A landscape with many valleys, sampled at points; each row gives a point and its height.
A ball rolls from a point to the lowest of its 2 nearest points, and stops where none of them is lower. Distance is the straight distance between rows; heights are no part of it.
K_177: [ 11 -37  28   3   7 -21   5 -17 -25 -29 -12 -40  11  35  27 -14 -54 -10
 -26   0]  height 426
K_634: [  7  25 -16   6 -41   2  22  13  31 -24   4  -4 -42  -1 -58 -30  -8  -4
  -6   3]  height 281
K_9: [ 15  12  12  37 -23 -23  -1  11  25  39  28 -15  12  19  17  -6 -46 -14
   2 -35]  height 389
K_702: [ -6   0  -6 -25 -13  22  -1  -7  -3 -46 -11  26 -21 -30 -38   1  37   5
  -4  27]  height 566
K_986: [-33  17   3  37 -51 -24 -26  -2 -15 -29   2  19 -11 -23 -21 -32  -5  42
 -20  18]  height 332
K_250: [-20 -22  19  -8 -33   8  -3  27  26  12  -8  -3   1 -18 -31 -20   4 -13
 -37  23]  height 96
K_920: [-29  64 -46 -13 -63 -14   7  18  20 -11  32  13 -30  22 -42 -33 -18  14
   5 -20]  height 304
K_844: [ 19  -1   0 -63  15  34  24   1  25  27   2  -4   4  23  -6  27  13 -42
   3 -15]  height 613
K_870: [ 29 -18  29  51  57 -21  26  20  17  64  18 -16   3  45  16  27 -34 -11
  16  -5]  height 718
K_32: [-10  -8  -1 -25 -12  12 -12 -18  -9  -9   1   0  27  14  22  13 -13 -13
  -6 -10]  height 441
K_611: [ 37 -18  25  52  16 -10  33  43  37  40   0 -42 -30  16 -28 -23 -26 -50
  -3  -6]  height 839
K_342: [-22  63 -50 -16 -50   7  -7  19  36  -2  18  22 -33 -18 -62 -18  15  29
   1  -6]  height 382
K_799: [ -4 -18  -5  -2 -11  27 -30  10  22  55  -3  20  20 -46  -9  18  37   0
   5  -3]  height 663
K_413: [ 47  -5 -34  67  52  -8  14  -5  41  40  -2  14 -14 -24   5   2  20 -20
  44 -19]  height 203
K_290: [ -2  18  -5   5 -38   0   6  20  35  45  36  -9   8  31   0  -1 -25 -23
   7 -39]  height 462
K_771: [  2 -29  26 -35  87  19  16   2 -23  34  -9 -26  17  19  58  29   7 -10
  11  11]  height 568
K_281: [ 19 -11  30 -62  23  16  35  23   5  19  13 -42   4  59  -5  16 -29 -47
 -20 -11]  height 538
K_225: [  5 -51  42 -32   9  19   6  -1 -29 -22 -39 -17   1 -17   4   0  10 -13
 -35  40]  height 376
K_251: [-28  68 -29 -31 -22   1  -4 -23 -25 -75  -4  27 -32  41 -36   1 -10  51
  -1  -5]  height 371
K_730: [-66   8  -2  15 -56 -18 -65  15 -17  -3  -1  37  28 -24  11 -14   4  33
  -6   6]  height 436
K_714: [  9  18 -10 -22  -4   6  18  -1  19  19  32  -5  26  42  18  18 -22 -15
  10 -44]  height 537
K_329: [-46  19   1 -12 -35 -18 -32  -7 -45 -62  -5  40 -10   7 -16 -10   2  53
 -10  10]  height 489
K_364: [-58  22 -26  16 -60 -12 -41  21  12  22  13  33  11 -28  -6 -23  10  27
  -8  -2]  height 536
K_185: [-23  -9  -8 -19  -9  13 -26 -23 -22 -50 -21  40  -1 -33 -23  13  70  20
   9  12]  height 617
K_300: [ -8  20 -13 -14 -51   2 -13  12  25  16  16   5   9  11  -8   1  -6  -9
   0 -20]  height 425
K_793: [ 20 -41  28  27  30   4  11  13  14  43 -14 -23  -5 -20  -5  -7  -6 -24
  -8  20]  height 667
K_865: [-16   4   0   4 -53   2   5  33  32  -6   5 -15 -30 -29 -67 -29  -5  -5
 -35  26]  height 267
K_854: [ 26   8  22   7  40  -7  23  28  25  68  54 -23  21  74  17  43 -38 -24
   1 -30]  height 653
K_585: [-45 -36  26  -1 -25  14 -44  18 -28  -8 -16  13  27 -38 -13  -9  35   8
 -19  33]  height 472
K_480: [  4 -39  13  47  24 -17 -22 -23 -17  23 -11  -2  26 -15  49   7 -18  15
   9   0]  height 315
K_338: [ 23 -21  26 -45  38   9  25  -9 -30 -33 -14 -48   8  32  30   7 -22 -23
 -14  -1]  height 428
K_596: [-13 -29   9  -2   1  -3 -43 -27 -40  11  -8  21  54  -4  57  23   4  15
   6 -19]  height 532
K_110: [ 35 -35  46  46  48 -13  17   9   6  39   0 -33  -3  14  14   4 -37 -22
 -10   4]  height 705
K_673: [ 16 -38  18   1  50  18  -1 -31 -28   1 -44  -6  11 -57  38  10  38  -1
   6  40]  height 529
K_521: [ -2 -25  10 -28  50  20 -22 -20 -29  22 -19   6  38 -14  54  34  34   5
  15  13]  height 438
K_781: [ 18 -42  13  30  30   7  20  -9   8  10 -19  -5   2 -45   0   1  18  -6
  -2  15]  height 626
K_54: [ 26   6  18  24  42  -5  24  22  43  72  29 -12   3  43   4  30 -22 -32
  26 -25]  height 692
K_189: [ 26 -27   7  33  61  -2  13 -27 -14  25 -20 -13  12  -8  50  13 -14   0
   9  15]  height 419
K_892: [-31  64 -30  -7 -43  -3   6  -1  -9 -48   5  30 -38  10 -54 -20  -1  48
   4   7]  height 306
K_253: [ 30 -16  17  82   0 -17   7  28  30  50  15 -32 -22  -5 -12 -35 -23 -25
  -2 -10]  height 820
K_645: [-57  53 -39 -15 -66  -4 -35  25  17   8  23  29  -4 -20 -27 -16  14  34
  -1 -10]  height 473
K_794: [-39  46   1 -36 -34  -5 -23  -8 -47 -68 -12  33 -20  40 -33  -5 -17  37
 -10   9]  height 429
K_328: [-22  -3 -10  -9 -40  -5 -14   0  -9 -16   0   5  11   4  -8 -12  -3  12
  -9   0]  height 314
K_494: [ 19 -54  45  12  14 -16  19  -6 -21 -14 -26 -45  -2  11   8 -12 -36 -21
 -37  21]  height 486
K_607: [-31  -7  -1 -33 -14  13 -47 -12 -28 -18 -12  49  19 -18  22  20  64  14
   8  11]  height 597
K_492: [ 39  17 -44  51  25  -4  10 -21  38   7   8  14 -18 -29   9  -7  23  -3
  43 -26]  height 89
K_539: [-34  30  17 -16 -19   3 -34 -11 -46 -77 -23  36 -16  -8 -32  -2  45  57
 -10  20]  height 547
K_47: [ 18  -9  19  22 -19  -5  25  20  26   3   9 -35 -24  14 -32 -19 -29 -35
 -14  -4]  height 855
K_670: [-21  55 -30 -27 -53   0  18   7  13 -56  11   1 -30  39 -42 -19 -20  12
  -7  -7]  height 221
K_401: [ 18 -27  16 -29  20 -15   2 -22 -51 -41  -8 -37  26  37  52   4 -40 -14
 -14  -9]  height 321
K_336: [  3  33 -24 -26 -41  -2  40   7  21 -34  23 -21 -30  54 -31  -4 -40 -20
  -1 -23]  height 119
K_736: [ 11  -5 -19 -13  46  22  -7 -34 -17  16  -4  10  13 -24  52  26  33  -5
  39  -6]  height 342
K_446: [  7  10  -1 -36 -32   0  35  14  25 -37   3 -17 -40  21 -46  -5 -21 -27
 -15   6]  height 204
K_602: [-20  22 -23  65 -52 -46  -2  30  20  -2  17 -17 -26 -36 -34 -56 -22  27
 -15  17]  height 772
K_868: [-23  60 -45  49 -45 -64   3  29   6  -4  24  -2 -28 -21 -28 -60 -30  42
   7   7]  height 757
K_806: [-11  59 -53  39 -41 -49  -3  -8  -1 -40  16  15 -30  -8 -23 -45 -24  57
  11   0]  height 744
K_549: [ 34 -21  -4  61  42  10  -2   6  45  58   5  -4  -9 -47 -10 -10  19 -12
  14   3]  height 343
K_578: [-48  -8  29   6 -45 -11 -60  18 -17  -7 -16  21  25 -20   0 -17   7  28
 -36  12]  height 292
K_797: [ 13   3  -8  83 -32 -34   3  26  35  27  21 -27 -22 -35 -24 -52 -23  -5
  -3   0]  height 794
K_590: [ -5  50 -48  28 -28 -24   4 -27 -28 -58   2  26 -23  -4 -10 -18 -11  48
  18  -7]  height 728
K_637: [ 16  24 -38  -9  -4  31  10 -12  39  21  14  22   3   6   4  10  13 -23
  45 -35]  height 745
K_614: [ 24 -11  37 -26  46   8  36  21   9  48  24 -42  18  81  17  30 -36 -35
  -7 -17]  height 595
K_33: [-15 -24   4  30 -10 -20 -41 -13 -20  23   2  20  42 -14  46   0 -11  13
   2 -14]  height 431
K_296: [ -6  -1  -9 -56  -6  31  -7   1   2  15   7  13  24   6  16  21  25 -21
   2 -26]  height 546
K_478: [ -4  -3  -5 -13  13   2  -6 -37 -45 -88 -23  29  -6 -33  -4  16  41  27
   4  28]  height 658
K_17: [ 32   1 -36  25  36  11   2 -47   6   2 -11  18  -2 -34  25  13  43  -5
  50 -14]  height 231
K_984: [ 35  12 -10  -1  58  19  36  24  36  67  20   4   9  37   2  41   3 -32
  26 -15]  height 712
K_649: [-26 -26  20 -11 -18  17 -29  13   1  27 -15  24  35 -32   7   5  24   2
 -15   9]  height 587
K_934: [ 14 -42  24 -31  47  21  14 -10 -27  -9 -33 -16   7 -26  31  10  19 -10
 -11  27]  height 464
K_453: [ 11  -3   1 -32  53  18  12  10  19  70  20   5  28  37  30  49  11 -20
  19 -17]  height 678
K_461: [  9 -30  28 -70  63  19  19  -7 -48 -22 -26 -52   7  21  47  14   0 -10
 -21  13]  height 500
K_486: [-41  33  12  22 -43  -6 -37  18  -8 -31 -10  21 -17 -42 -55 -26  20  53
 -21  40]  height 437
K_977: [  9  -3 -12  20  -1 -14   0 -49 -27 -79 -13  21 -25 -39 -19   0  28  29
  22  16]  height 685
K_738: [-10   8   7   9 -22   4 -14   7 -13 -41  -9  23 -26 -45 -61 -17  27  37
 -14  42]  height 505
K_501: [  9  34 -42   9  -2 -10   2 -41 -14 -75  -6  38 -23  -8 -10  -1  16  32
  27  -1]  height 710
K_146: [  5  -9   2  40 -15 -29   0  -8   8   1  13 -11  10  10  13 -19 -35  -2
   3 -14]  height 300
K_571: [ 17 -31  20  -8  71  -1  14  -6 -34  15 -14 -32  17  12  59  14 -15  -1
 -11   9]  height 501
K_609: [ 26  18 -14 -40  33  30  44  -2  23  23  14 -23  -4  49  15  32   1 -48
  22 -33]  height 633
K_805: [ -6 -13   5  33 -35 -23 -13  -7  -1 -21  -5   4   2 -21   6 -11 -16  13
 -12   3]  height 178
K_741: [  6 -18  25 -53  51  30   9   9  -4  50  -2 -14  28  21  38  35  17 -18
   2   4]  height 627
K_431: [-15 -30  -2 -32   8   5 -34 -17 -43 -13 -22  24  31 -13  36  22  32   5
   1   2]  height 528
K_519: [ 22  15   3 -33  32  10  25  -8   2  11  17 -19  22  55  36  29 -11 -25
  17 -32]  height 594
K_872: [  6 -30  22 -28   5  14  10  11   5   3 -22 -15 -11 -17 -17   6  10 -22
 -28  16]  height 268
K_520: [  4   6 -22 -17   0  28  -7  -5  41  50   6  30  12 -25  -6  25  33 -11
  21 -15]  height 709
K_448: [ 40 -32  -3  17  49   8  21 -27 -11  -2 -25   0  -6 -50  22  -3  27 -20
  20  18]  height 582
K_57: [ 27 -12  16 -50  17   6  34  -5  -6 -28  -4 -42  -9  54   3   5 -32 -41
 -28  -7]  height 488

Where does a ball stop that starts at each point below?
K_781: K_250
K_453: K_480
K_253: K_805
K_501: K_805
K_637: K_805
K_609: K_805

Write out the way that a ball takes from each point below.
K_984: K_453 > K_741 > K_771 > K_571 > K_189 > K_480
K_110: K_793 > K_781 > K_448 > K_673 > K_934 > K_225 > K_872 > K_250
K_611: K_253 > K_797 > K_602 > K_868 > K_806 > K_590 > K_501 > K_977 > K_478 > K_185 > K_702 > K_738 > K_486 > K_986 > K_805
